A landscape with many peaks, sampled at points; each row gives a point and its height.
From any point a climber steps to the highest of the 2 points nearest to it. It stops when none of these is higher. Distance is the straight distance between rows; heights are no part of it.
reli h=106: [  3  -1 -12  -8 -21   0  -5 -15  13  -8  16  16 -29  22  11  27   6 -40
  15  16 -13 -24  30 -24 -18 -31  15  -1  31  18  27 -18 -33 -44  30 -20
 -32 -13  14  34  -1   8  18  14   7 -10   1  -7 -29   6]
lepoz h=392: [-20   8  -1  -3  44   5  17   6  -4  27  17  47  -3  10 -24  10  -2 -16
 -20  10 -17   5 -15   5 -18 -16   2  14 -25  42  -1  21  -4  21 -25 -11
  -6 -15  17  23   4  24 -19   6 -14 -12 -16 -24   8   6]
ner h=68: [  6  43  26 -17 -23   4  40  38  31 -22   3 -55  22 -48 -10 -22 -30   7
   7  -2  31 -13 -11  16  27   6 -52 -40   0 -34  -9 -31   0 -23  61  -6
 -10 -19  -1  -1 -17  -8   6   1   7 -26  47  27   2   1]
Lov h=201: [  6 -16 -31  27   2  12 -10 -27  -2  24  12 -27  26 -13  23  10 -12  13
  40   2   3  29  21  -5  10  -8  -9  58   9 -12  -7 -22  -1  49 -43  16
  25 -15 -21  -8  38 -53   3   1 -12  21 -10   7 -20   4]
boda h=40: [ 31 -11   6  -5 -10  37  14   0 -28 -36 -16 -76  12 -25  -5   9 -29  17
  -9  16 -19  45  36  10  -9  41  -8  33 -35  20 -19  -6   6  44 -16  12
  61  20   9 -32  19   7 -10  45  46  -2  -9  25  -4  -9]
teme h=450: [ -5  -7  -9  -4   2 -18 -14  -4 -24 -21  -9 -15 -27  10 -18   5  25   4
 -23 -10 -12   3  26  -8  -9  24  16   5  -4   7 -16  28  25  -8  10  29
  26  19  30   7  -6   4 -17 -14  18  17 -18   5  18 -25]
maro h=441: [ -4   0  -4  14  47  13   6 -10  -2  37  16  60  25  18   1  21  11 -14
   2   8   5   7 -11  -8 -18 -37  -8  45  -9  23  10   0  -2  29 -33   6
 -23 -18   6  32  18  -7   1  -7 -32 -19 -20 -23   0  24]
nurup h=356: [ 13 -10 -30 -25   6  -7 -45 -32 -32  12 -15  18 -14  18 -16 -16  45 -17
  -7 -27  -7 -18  14 -12  -4  10   7 -17  -1  19   1  42 -21 -12  -3   1
   1  27 -33  35  -7  -7 -13 -46  25  11 -35   4  -8  -2]
nozop h=262: [-14  -8  -2  16  15  28 -15   7 -28  15  -8 -27  29 -11  -7 -26  11  -2
  25 -14  -7  16  -8  10  38   0  -6  21   2  -7  15  21 -35  88 -62 -17
  29 -23 -53  22  29   5 -16 -10  19   8   0  21 -10  -3]
noru h=238: [-21 -39 -22 -27  -1 -10 -23   2 -15  -2   3  14   0  10   6 -39  26 -14
   2 -10   4 -38 -30   0   7  22  10 -67  19   5   9  54 -28 -25  -4 -55
 -23   6 -39   1 -12  32   1   2  17  -4 -19 -12 -15  33]
Lafi h=440: [ -4 -27 -27  -2  20  37 -10 -34   0  33  21 -11  -4 -17  23 -26   4  -2
  34  17  -8  20 -16 -17  -3 -14 -11  17   3  23  -1  11 -44  22 -42  -9
  15  26 -31 -45  31  -6 -13  17   8  28 -19   1 -42  11]
lasep h=170: [  5 -17   9   8  -9 -28  19   9  12 -32 -18 -26  -9 -13  -5 -25  11  15
 -26 -26  34  -8  -8  -2  19  14  -9 -17 -21 -41 -19   9  46 -14  55  45
  -5  11   7  -4 -20 -18 -27 -25   8  14   0  19  32 -29]
tuze h=357: [-12  13   4 -10 -23   1 -43   5 -50 -30  -2 -19 -28 -25 -37   1  22   4
  -1 -34 -40   2  40 -15  11  20  -7 -15  18  19  -8  31  -8  20  12  15
  26  10   0  52 -11   2   0 -12  35 -22  -6  25 -13 -25]
Gik h=104: [-11  15  40 -11 -35   7   9   2   2 -13   4 -60  10 -37 -11 -10 -22  32
 -13 -21  27  -2  -5  21  54   1 -47 -16   1 -49 -23 -26  28 -16  49 -11
 -11 -17  -6  -2 -12 -32  34   4 -12 -39  59   1   1  -7]
guli h=507: [ 17  24  14   6  12 -16  38  11  -6  -5 -41   4  14  26  -4  18  -8  32
 -15  24  47  32  21  17 -42  26  30  40 -26 -23 -12 -34  38   1 -31  30
  17 -10  37 -25  13   0  -5  -8 -24   8 -20  18  46 -12]
Gofus h=246: [ -4 -21 -17 -11 -16 -17  -4 -29 -23 -13  38 -11 -16  20  -3   0 -12   0
  -2  15 -29   3  16  -7 -21  26   7 -10   5  11  -8   7  16 -37  19  -8
   7  23  21 -37 -10   5  15  17   8  31   7 -30 -21   8]
Bizo h=152: [  4  -5  17  -7 -17 -16  14  27  33 -39  -1 -23 -15 -18   3 -58 -19 -13
 -14   5  34 -21 -40  10  11  17  -9 -58   3 -19   6  -1 -10 -19  39  -4
 -15  21  -3 -36 -25  21 -29 -16  18  25   6  17  13   8]
Pom h=288: [ -8  21 -22 -26 -19  29 -40  16 -25 -13 -12  -3   4 -34 -27 -16  29 -23
  12 -47 -16 -26   5 -17  23 -21 -14 -44   7   6  -2  28 -47 -13  35  20
 -12  19 -39  47  -5 -13 -10 -33  38 -18  -8  33 -14  -7]
fuva h=506: [ 10  -6 -14  12  13  15   1 -21  12  10   8   5 -12   0  18 -23  -6  -9
  28  39  11  12   7  -9 -30  -7  19   5  12  13   8 -22 -51  -2 -39 -14
   6  31  -5 -57  10  24  -5   9   5  45  -6  13 -23   5]
Tov h=129: [ 23  -3  -5 -16 -20 -17  15  -4  17 -27  -4  -7 -34  10   6 -41  -3 -25
 -18  11  23 -29   1  -3 -13  18   6 -52  -1   0   8   1 -14 -51  41  -9
 -17  24  20 -26 -24  38 -21 -20  31  28  -5  15  -5 -12]
Lav h=381: [-40 -11  10 -17  32  -5  -2  14   0  19  14   6  17 -16  -3  -1  -4  15
 -12 -15 -22  12 -60  15  35  -8  -8  -8  -8   3  -4  38  11  27 -18 -21
  -5 -19 -30  -1  -5  -8   2  13 -15 -24  11 -37  10  23]
zug h=447: [ 11 -25  17   0 -47  -9 -23 -16  21  -4  26 -16  12   0  36   5 -16   0
  18   4   9 -20 -17 -26  26 -26  -7  -7  29 -19  16 -30  19 -43  52   1
 -51  -2 -17  -3   1 -28  31   4 -38   0  32 -16 -17  16]
ped h=379: [  3 -14  -1   6  30  -2 -20  -8   2  29   8  26  38   9   9  14  24  12
  -5 -18  12  -6 -22   2  22 -28 -17  35  -3  -9   4  16  21  32 -20   6
 -12 -33 -13  43   7 -28   8 -17 -20 -14   7 -23  23  14]
repof h=243: [ -2  -1 -12 -13 -24  17 -16  28 -10 -23  -4 -30  11 -32 -18  -6   8 -22
  17 -38 -13 -20  15 -12  28 -22 -29 -20   8 -26 -10  12 -20 -11  41  31
   0 -10 -15  43  -7 -19   5 -19  31 -19  11  24  -8  -7]
sef h=280: [-29 -47 -11  -4  -1 -29 -31 -13 -32   3  25  14   2  22   4 -20  33  14
 -11 -20   7 -34 -29  -4  18  28  14 -55  25 -13 -13  48   5 -13   9 -18
 -18  10 -29  -9  -3   8   7 -26   6   8  -8 -40  -6  24]
tel h=110: [ 28   5   5   1  -3  -7  12  -1  29  -5  -4  32 -22  35   8 -31 -10 -31
   6  35  44 -22  -9  12 -39  -4  27 -26   9 -11  21 -23 -29 -37   7  -1
 -17  29  22 -28 -10  38 -10 -21   4  31  -7  12   8   6]
pufi h=184: [-20   3  34  19 -21 -26  14 -11  -7  10  19  28 -24  29   4   9  10  21
 -24   8  13 -16 -27 -11  -6  -4  37 -24  29  -5 -10  -6  21 -48  46 -32
 -36   5  16 -16 -25  26  22   1 -31  -8  10 -38   8  -7]
molil h=322: [  7   0 -31 -31  -2  31 -29  -1 -15   1 -37  14   4   1 -24 -35  44 -24
   5 -45   9 -31 -15  -1   9 -11  -6 -39 -14  -3   3  42 -31  -7  21  22
 -12  36 -50  45  -3 -16 -37 -46  38  -2 -27  30  10   0]
Sif h=564: [  7   4   2  13  -8  -3  18  12 -40 -16 -40  -8   3  31   3  30   9  28
 -38  12  31  53  38  13 -33  57  32  50 -13  -1 -11 -10  30  26 -28  41
  24 -30  30 -29  16   2 -14 -10  -1  14 -28  34  30 -26]
fuve h=34: [  7  35  21  -8 -11  15  15  20  21 -17   2 -63  14 -42 -18   3 -15  -2
  39   1  25 -18  20  22  27   7 -49 -14  14 -33  -1 -44 -30   2  27  -8
  -1 -32   1  24   4  -4  22   2  22 -24  44  31   6  -2]
gav h=78: [  6 -12 -15  -1 -19  36   2 -12 -43 -26  -9 -84  31 -24 -11 -11  -2   7
  19  -7 -32  33  38  -3  15  27 -24  36 -18 -11 -12  -6  -4  48 -23  26
  53   6 -14 -16  18 -17  -2  21  44   0  10  39 -19 -10]
nov h=451: [ 27 -12 -15  -4 -11  -7  -6 -30  14   7  35  13  -2  27  18  27 -19   0
  13  22 -14   3  26 -20 -24 -18 -12  37  -5  -9   2 -32  38 -29  25  28
 -10  18  22 -16  -5 -39  27  15 -23  17  18 -17 -17  11]
vozu h=136: [ 17 -11 -46 -12 -11  33  -5 -21 -17  19 -18 -52  20 -14   4 -11   7 -12
  30 -18 -23  29  25 -11   4   7 -17  64  -5  -7  -8  -4  -9  34 -25  42
  37  -7 -23  -7  28 -48 -15   1  23  20  -9  33 -19   1]
pir h=499: [  9 -18 -20  -2 -11 -14  -4  -7 -40 -20  -8 -21  -6  34  -1  27  22  22
 -35   1   0  27  37   0 -29  44  26  45 -13   8 -18   8  50  -1   1  63
  34  13  49 -27   8 -16 -20   0   3  21 -23   4  14 -22]
sof h=208: [-23  -8  19  -2 -33 -28  13  -6  -6 -11  26 -17 -29  15  -6   7  -8   7
  -8  16 -19  -7  -8  -6   0  20  23 -39  35  12  -4 -12  17 -46  43 -36
  -8  12  22 -13 -22  29  25  26 -10   1  18 -31 -12   5]
Famot h=334: [ 46   0 -11   6 -25  15 -10 -21  24 -31 -36 -63   9 -29  27 -39   8 -35
  20   5  13  11  10  -9  -7   9   0  15  20 -18  18 -41 -36  12  -5  15
  27  14  -6 -33   6  -2 -10 -13  30  29   9  65   3  -9]
garop h=199: [  4  -2 -16   0 -31   8   3  22  -2 -41 -11 -44  15 -33 -16 -25   6 -12
  -5 -39   6 -11  13  -6  16  -2 -26 -32 -19 -35 -18  10  14 -22  69  50
   1  18   0   6 -17 -32 -18 -29  24   5   5  34   4 -22]
nopig h=428: [ 20  13  31  26   5 -20  14 -25 -21  25  10  44  22  26  -8  19   4  50
 -25   1  11  17 -16  -4 -20  -7  15  39  -3 -15 -26 -16  44 -13 -31  34
  -2  14  29 -35  -3 -10  19 -10 -60  -4  -2 -43  19  -4]
dekoz h=270: [ 20 -23 -10  20 -16  -2 -22  -8  24 -26 -13 -45  20 -22  29 -40  -7 -20
  30  -1  33   1 -10  10  21   3   2  -4  29 -48  15 -30 -27  25 -17  13
  16   7 -25 -31  21  -9  -4 -30   9  30   6  42   9  10]
Tukop h=594: [ 29 -17 -20  -9  27   2  -3   4  33  10  -9  51   5  44  18   1  19 -21
  -4 -21  30 -37 -23   7  -6 -29  -6 -18 -21 -19  32  14   6  -7  33  18
 -44   7 -15  38   2 -22 -27 -15   4   1 -11  -5  14  -5]
narib h=568: [ -5  10   7   1   9  -1   3   3  17 -12   9  -2 -11 -11   5  -4 -22  -3
  13  24  -5  17   6   3 -19  -6  13  10   2   7  11 -23 -20  -9 -16  -9
  11  11  16 -23   0  23  -1  11   2  21   5   1  -1  -2]
Zifud h=272: [-28  17 -12 -15  33  -9  25   8  -2  15   9  25 -16   2 -11  33  17   4
 -30 -31 -53   5 -24  -9   9 -14 -17 -14 -21  31  -6  38  24  -5  34 -23
 -18 -15   1  34 -16  -7  -3  30 -19 -32   1 -39  14  -3]
vuf h=538: [ 31  41  29  28 -12  -6   3  -9  43  12 -34  26  -1  13  20  20 -10  23
  -2  11  62 -19  16  14   6 -44  -6  14 -18 -39   0 -57  29 -33   1   0
 -28 -37  16  26 -11 -15  36 -17 -39 -28  21  -3  18  -8]
vosob h=91: [ -1  23   4 -18   1  12   3  21 -19 -10  -2 -29  -3 -17 -32  36   5   2
   5 -19 -34  -7  55   7   7  11 -33  25 -11   4 -17  10   3  16  13  12
  19 -35  14  76  -5  -5  14  16  32 -41  16  15   2 -21]
Zak h=470: [-48 -16  18  17  36  16  -7  -6 -16  32  34  26  19 -12  -1   9 -11  12
  12   7 -24  15 -39   2  17 -10   1   6  -3  36  -7  22  -8  41 -38 -29
   9 -28 -23  -9  32  12   2  21 -29 -23 -13 -42 -21  20]
Ged h=73: [ -8  23   5 -15  -4   0   9  16  13  -1   8  20 -34   3  -4  18   8 -35
   0  15 -14 -16  18 -16 -17 -25  11 -12  39  39  26  -9 -56 -17  -1 -44
 -16 -15  15  30  -6  52  -8  20  23  -9  -2   9 -22   2]
fisaz h=183: [ -7  -2 -20 -18   2  12 -28  11  -4  -6   4   4   2  -8  -6  30  15 -30
  20 -38 -36 -22  11 -29  16 -34 -25   2   9  -4   9  16 -20 -17  43   9
 -28 -20 -20  68   4 -27  11   0  13 -31   1  -7 -14  -1]
nik h=324: [-18  -8 -24 -23  27 -15  23   2  -9  22  20  22 -16  18 -14 -16  -2  -3
  -9  -4 -29  -4 -42  23   4  32   6 -52 -24  32  -5  67   3 -16 -13 -42
  -2   9  -7 -38 -24  17  -9  18  -8   8 -17 -30   0  18]
der h=181: [-12 -37  14  -4 -18  -4 -15  25  23 -18   3  -7  -1  -7   7 -40   4 -13
   5  -9  30 -32 -42   7  21   1  -8 -53  16 -28  11  12 -16  -6  28  -6
 -34  -1 -25  -7  -6  10 -15 -18  15  10   6   2   5  16]
fiser h=405: [ -1   5   2 -10 -21 -11 -29   6 -16 -26 -18 -13 -35 -12 -17 -15  22 -15
 -14 -20  -7 -21  30 -17   7  15   1 -24  16  15   2  16 -21 -10  16   7
  11  18  15  25 -15  24 -17 -20  42  -1  -8  24  -2 -25]
Nibal h=529: [ 25  24  -8  -9  25  -6  16  -2  31  24  17  56   1  54  16   8  -9   0
   9  18  28 -17 -22  -1 -31 -30  10   6 -19 -20  23  -4  16 -33  16   7
 -43  20  15 -12  -6   2   4 -11 -35   5  -5 -20  10  10]
Tete h=245: [-27  28 -19 -19  11   1  11  38 -16  -1  -7   0 -18 -30 -37   8   8  -5
 -17 -38 -64   7  -6  -4  20  20 -23 -47 -14  44 -15  59  -4   1  -7 -15
  19  10   4   3 -23  -9 -22  23  25 -30   3   2   6  10]
Beki h=472: [-21  -1   9 -25 -13  14  15   0   7   9  31 -15   1  -7  -6   9 -61  13
  19  19 -59  26 -11  -6   4   9 -20   0 -26  29  -8 -19  35  -8  13 -19
  11  19  -8 -44  -8 -12  13  67 -21  -6  13 -33 -28  31]
fom h=561: [-17  21  33  -8 -11 -11  35  26  21  13   3 -12  -6  -4  -5  12 -57  30
  -4  27 -51  22  -5  17 -17  13   8 -15 -19  40  -6 -21  31 -28  13 -37
   8  16  18 -51 -17  12  19  59 -38 -18  19 -26 -11  12]
Gof h=642: [ -1  28  26 -11  -3 -17  20  29  28 -25   3 -21 -16 -20   4  -8 -45  12
  -8  32 -14  20   0  13 -22  18   7 -18   1  11   4 -25   4 -22  14 -20
  13  13  27 -32 -12  35   3  27  -2   3  24  -2   6   6]
ral h=143: [-24  25  45  10  12 -16  22   7  11   5 -18  14  -5  -9 -20   9  -7  30
 -19  18  31  12   3  24  -6  -1  16  14  -2 -16 -19 -17  17   7 -18 -14
  12 -22  22  11  -6  13  20  -4 -15 -17  19 -12  37 -21]
pibos h=140: [ -8  -6  26  -4 -10 -19   7  -3  12 -18   3 -34  -4 -23  -3  -9 -14  26
 -20  -7  13   7 -11   7  26  11 -14  -5  -5 -34 -22  -1  40 -14  41  18
  10  -1  13  -4 -13 -16  12  -6   0 -12  32  -3  18 -13]
buke h=383: [-11 -20  22  20 -21 -15 -33  -6  14   7  20   2  17  -4  38   8   0  17
  24   4  13  -4 -15 -14  15 -31  13   7  42 -19  14 -31  -2 -20   5 -17
 -30 -14 -17 -12   8 -10  44   1 -40  -9  26 -25 -11  25]
zel h=132: [  6  18 -22 -31   9  12   5  13  -6 -12   1  -2  -4   1 -29  41   1 -17
   1 -33 -51  -3  37 -18  -3 -21 -38  17 -23  -2  -5  11  10 -15  47  23
   3 -11   1  68 -13 -26  -3  19  28 -36  12  -1  -4 -13]
Tudap h=466: [ 25  31  28  15  10 -20  32  -4  -6  24 -34  23  22  34 -14  12   0  49
 -25   6  49  16  -1  16 -25   6  11  47 -27 -34 -27 -38  56   1 -46  29
  11  -5  27 -29   5 -16  14  -6 -59  -3  -2 -15  38  -6]
duzuv h=320: [  8 -21  -9  38   1 -15 -25 -34 -19  26  18  22  44  12  20  27  32  35
 -14 -20   8   1 -15  -3  29 -10  -1  48  25 -13 -12  -3  30  41 -37  38
   6 -18   0   8  11 -42  15 -28 -35   3  -8 -30   9  15]
Maden h=165: [-18  12  33   4   5 -18  27  12  13   2   1  40 -29  12 -11   5   4  12
 -30  12  11  -1 -15   4 -16  -4  31 -12   3  -7  -9  -2  27 -19  20  -4
  -9  -1  31   1 -20  27   1  -6 -13 -10  12 -15  32 -19]
losit h=387: [ 43   0 -10   2 -22  -3  -2 -10  29 -21 -41 -25 -11   6  20 -34  10 -33
  -5  10  40  -5  10   8 -14  15  18   7   9 -19  17 -36  -7  -9   6  42
  19   9  16 -29  -2   5 -30 -19  23  35 -13  52  21 -10]
Pepo h=319: [ -5 -36 -24   7   1 -26 -43 -32 -43  10  19  26   4  29  -3  -3  42   3
  -7 -18  -2 -25  16  -7   4  20  17 -15  28   5 -16  38 -12  -4 -12   2
   5  14 -16  11   6  -4  10 -46   2  19 -29 -27 -14   3]
Domim h=593: [ 11   4  -5 -28  29   9  16  30  48  11   0  53  -2  37  13 -13 -11 -18
   4  12  37 -35 -41  14 -20 -34   5 -15 -19 -11  41   4  -4 -12  19 -17
 -45   3  -5  32  -4  10 -18   7 -12 -16   8  -7  15  15]
notu h=220: [ 12 -50   5  25 -21  -8 -29  11  21 -13 -12  -2  16  -4  26 -42   2 -19
  17  -2  51 -32 -29  27  16  -2   9 -27  33 -43  15 -18 -17  23  -6  13
 -14   6 -24 -13  14  -3 -16 -33   7  32  10  24  12  12]
reb h=485: [ 22  19  16  38 -22 -16   5 -16  34  -9 -27  16  -4  -3  18  33  -6 -12
  10  16  55 -18  30  21  -1 -18   8  12   3 -37   7 -61  15 -13  12  19
 -18 -43  21  43  -7  -6  14 -29  -6 -13  -3  32  15 -20]
vugek h=71: [ 31  -4  11  19  -6  30  16   4 -25 -36 -28 -58   1 -20   5   8 -25  22
 -22  41   4  50  25  -4 -23  37  35  24 -24  30  -3 -12  -8  35 -30  -3
  50  30  21 -52  18  34 -19  25  22  16 -15  26  -4 -28]
fubu h=572: [-50   5  41  35  26   8   4  -5 -12  27   7   3  23 -24  -9  10 -23  36
   6  17   1  23 -12  14  25 -15   6   7  -2  11 -15 -15 -10  54 -54 -50
  19 -36 -36  -7  27   9  26   9 -29 -30  16 -41  -9   0]
Volu h=492: [ 15  14  -1  26 -15  10  -1   4  -8 -21 -34 -21   2   5   7   7   9  -7
  -1  15  15  29  48   6  -3  24  24  37  16  -4  18 -22 -16  31 -31   9
  28 -23  16  15   6  20  -7  -9  19  18 -12  49   8 -31]
kome h=138: [ -4  -6 -19   0   7  -4 -23 -14  -2   3  10  35 -16  29  11  38  33 -36
   8 -17 -21 -32  24 -32  -6 -42   1  -1  18  17  27   9 -25 -27  39 -14
 -42 -20  -6  61   3 -10  10  -8  -2 -22 -13 -22 -21   0]
mipu h=615: [ 32  22   7  -3 -14  -4 -10 -10  44   5  -3 -16   9  -9  23  14 -32  17
  20   6  28  -7  12   3  16 -31 -32  28 -18 -36  11 -47  24 -35  24   3
 -22 -22   4  18  -3 -41  44  -1 -28 -12  39  -1   5   8]
Mugu h=317: [-27   3  -2 -27  18  -1   3  16  16  13  11  12   2   3   9  12   9   8
 -13 -18 -23  -8 -55  -8  31 -13  -7 -25   0   6   8  34  15 -16  32 -34
 -36  -9 -23  19 -17  -1   5  29 -23 -28   6 -35   6  18]
dag h=530: [ 35  12  -7 -12 -12 -12  -5 -13  39   0  20   6   6  16  32  14 -31  16
   6   6  10 -13 -14 -20  10 -31 -22  13 -12 -25  18 -18  45 -45  48  24
 -35  13  -3  -7  -6 -39  26  -2 -33   9  30 -10   3   0]
lefe h=96: [ -7   5  28  31   8   3  25  13 -14 -28 -20 -40   8 -13  -6   3 -25  44
 -16  43  13  47  16  18 -25  35  36   9 -20   3 -18 -19  14  29 -47  -5
  46  14  12 -49  17  29  -4   9   0  10  -8   6  17 -22]
mup h=432: [ 29   0  -9  18 -16 -11  -3  -4  41  -4 -25   8  -7   1  26  -1  -7 -36
  14  13  39 -13  10  13  -8 -16  12  12   9 -31  15 -37  -5  -6   4  27
 -11 -15  10  15   3  -6 -11 -27   3  15 -13  35  14  -6]
dor h=285: [ -4  -2 -28 -20   1 -17  13 -18 -24   9  24  12 -24  18   1  -8  -4 -11
  -8   6 -34  -9   3  -6 -21  24  16 -26  -1  40  -6  38 -14 -46   0 -46
  -2   5   9 -18 -23  34   7  18  12   8 -21 -23 -25   8]
zuf h=503: [  4  -2  -5  32  22  22  -5  -8   1  20   5  63  10  16  17  12  10 -26
  25  20   8  -2   4  -2 -24 -28   7  34  22   3  13 -23 -35  28 -55  -5
 -23  -9  -7  19  19   5   9 -11 -28   7 -17   6 -14  19]
nufe h=292: [-44  18   6  -5  -3 -10  -6  32 -38 -10   2 -12 -22 -43 -44  18  19  14
  -7 -46 -66   6   9  -5  31  17 -15 -24  10  27 -23  48   8  26  -5  -8
  29 -11  -3  33 -10  -6   0  10  21 -45  11   1  -3  -1]
vizag h=468: [ 21  10 -33 -20  23   3  12 -24  11  38  38  28   1  25  17   8 -14  -5
  16  25  -7   5  -1  -8 -34 -13  -3  31 -21  11   3   5  10 -33   7  17
 -17  25  17 -27   2 -17  -1  10 -21  27 -12 -30 -23  12]
bol h=235: [-12  20  -7 -22  22  -6  35  29   4   2   4  10 -29 -18 -25  32  -7  -5
 -28 -17 -67   9   6   1   3  11 -14 -18 -20  52 -11  35  14  -9  12 -18
   6  -9  22  23 -19   4 -15  41  14 -32   2 -16   9  -1]
miz h=429: [ 20  -5  -2  14 -23  -7 -16   2 -14 -11 -47  -4 -14  28  -3 -26  28 -19
 -16  -3  30  -4  18   1  -5  25  26  10  24  -8  17  -4  -7  24 -18  28
  25   2  15 -10  -1  19 -24 -28  20  35 -23  49  20 -20]
Vipe h=30: [ -9  16  15   6  11  12  14  13 -31  19 -30  35 -20  -1 -35  -9  12 -21
 -37   5 -22   0   0   2 -17  27  16 -22 -14  74   6  30 -23  53 -61 -44
  29  14  22   0  -6  57 -27  12  34   6 -26  21  -3 -21]
pire h=355: [-10   2 -14 -11  44  12  31  11   0  28   8  44 -11   9 -33 -17 -10 -23
 -21   8 -21   0 -41  33 -20  18   4 -34 -40  63  -1  46  -6  17 -39 -30
   9   7  10 -26  -5  29 -27  26  -8  -3 -20 -18   6  14]
mif h=600: [  5  -3 -14  40  -9  22 -15 -16  -5   8  -7  14   1  -1  24  19  10 -26
  23  17  -5  19  36 -10  -6 -11  16  39  36  -2  13 -27 -32  32 -45   1
  12 -16  -7  20  13   0   9 -14  -2  26 -13  30 -21 -10]
fakam h=120: [-25  21  40  15  20 -11  38  23   5  -2 -18  -5   1 -22 -22   2 -24  35
 -24  23  13  29   1  35 -21  22  23  -4 -21   9 -22  -3  20  29 -44 -19
  34  -4  15 -20   3  33   1  15  -3  -7   5  -4  33 -14]
Gapu h=532: [ 23 -21 -42 -26  19  16 -20   5  24  13 -15  25  35  17  22  -9  31 -23
  12 -38  16 -27 -25  -2  18 -15 -29 -10 -20 -38  16  29   8  -5  19  40
 -45  21 -39  23  15 -46 -32 -20  10   4 -14   1  11  12]
Lat h=47: [-15  18  10  -1  13   7   2   5 -27  14  -6  42 -26   6 -23   5  20 -27
 -19   6 -24 -12  12  -8 -13   2  12 -13   9  61   9  18 -49  17 -39 -54
   4  -7  20  25 -11  64 -11   6  22  -5 -16   8 -20  -5]
far h=263: [ -6 -34 -14  29   0 -13 -25 -31 -22  15  35   2  24   1  19  15  11  17
  17  -3  -5  13  -4  -7  11  -6   4  37  24 -10  -7  -8   7  33 -33  30
  14   3  -5 -26  27 -37   9  -8 -16  33  -8 -20 -15   9]
Velof h=349: [-23 -17 -14  -9  28  37  -8   3   0  15  15 -11  22 -34   5 -17  -4  -8
  29  -5 -22  18 -28   0  21 -14 -20  15  -3   8   2  26 -41  53 -51 -16
  13  -7 -47  -3  29   4 -19  18  18   2  -8   4 -24  16]
mip h=467: [-37 -12  33  42  10  -3 -15   5   3  12  12  11  22  -9  18   7  -7  32
  26  23  10  10 -13  -8   3 -29  20  14  25 -17   2 -34 -30  19 -44 -43
  -6 -15 -35 -28  15   7  38   4 -43 -10  19 -33 -21  17]
kuvi h=398: [ -7  -5  -7 -16   6  16   4 -20   3  32  46  13   0  10   8   6 -54  18
  28  25 -31  20 -10 -16 -21   0 -20  27 -36  26 -11  -4  29 -16   7   4
   4  20  10 -43  14 -21  12  48 -29  13  -5 -41 -36  20]

Where does a climber stop that starts at each point below?
Tete: Sif
nozop: Gof
vosob: Sif
gav: mif
bol: fubu
Maden: mif
ner: nurup
fuve: nurup
Vipe: mif
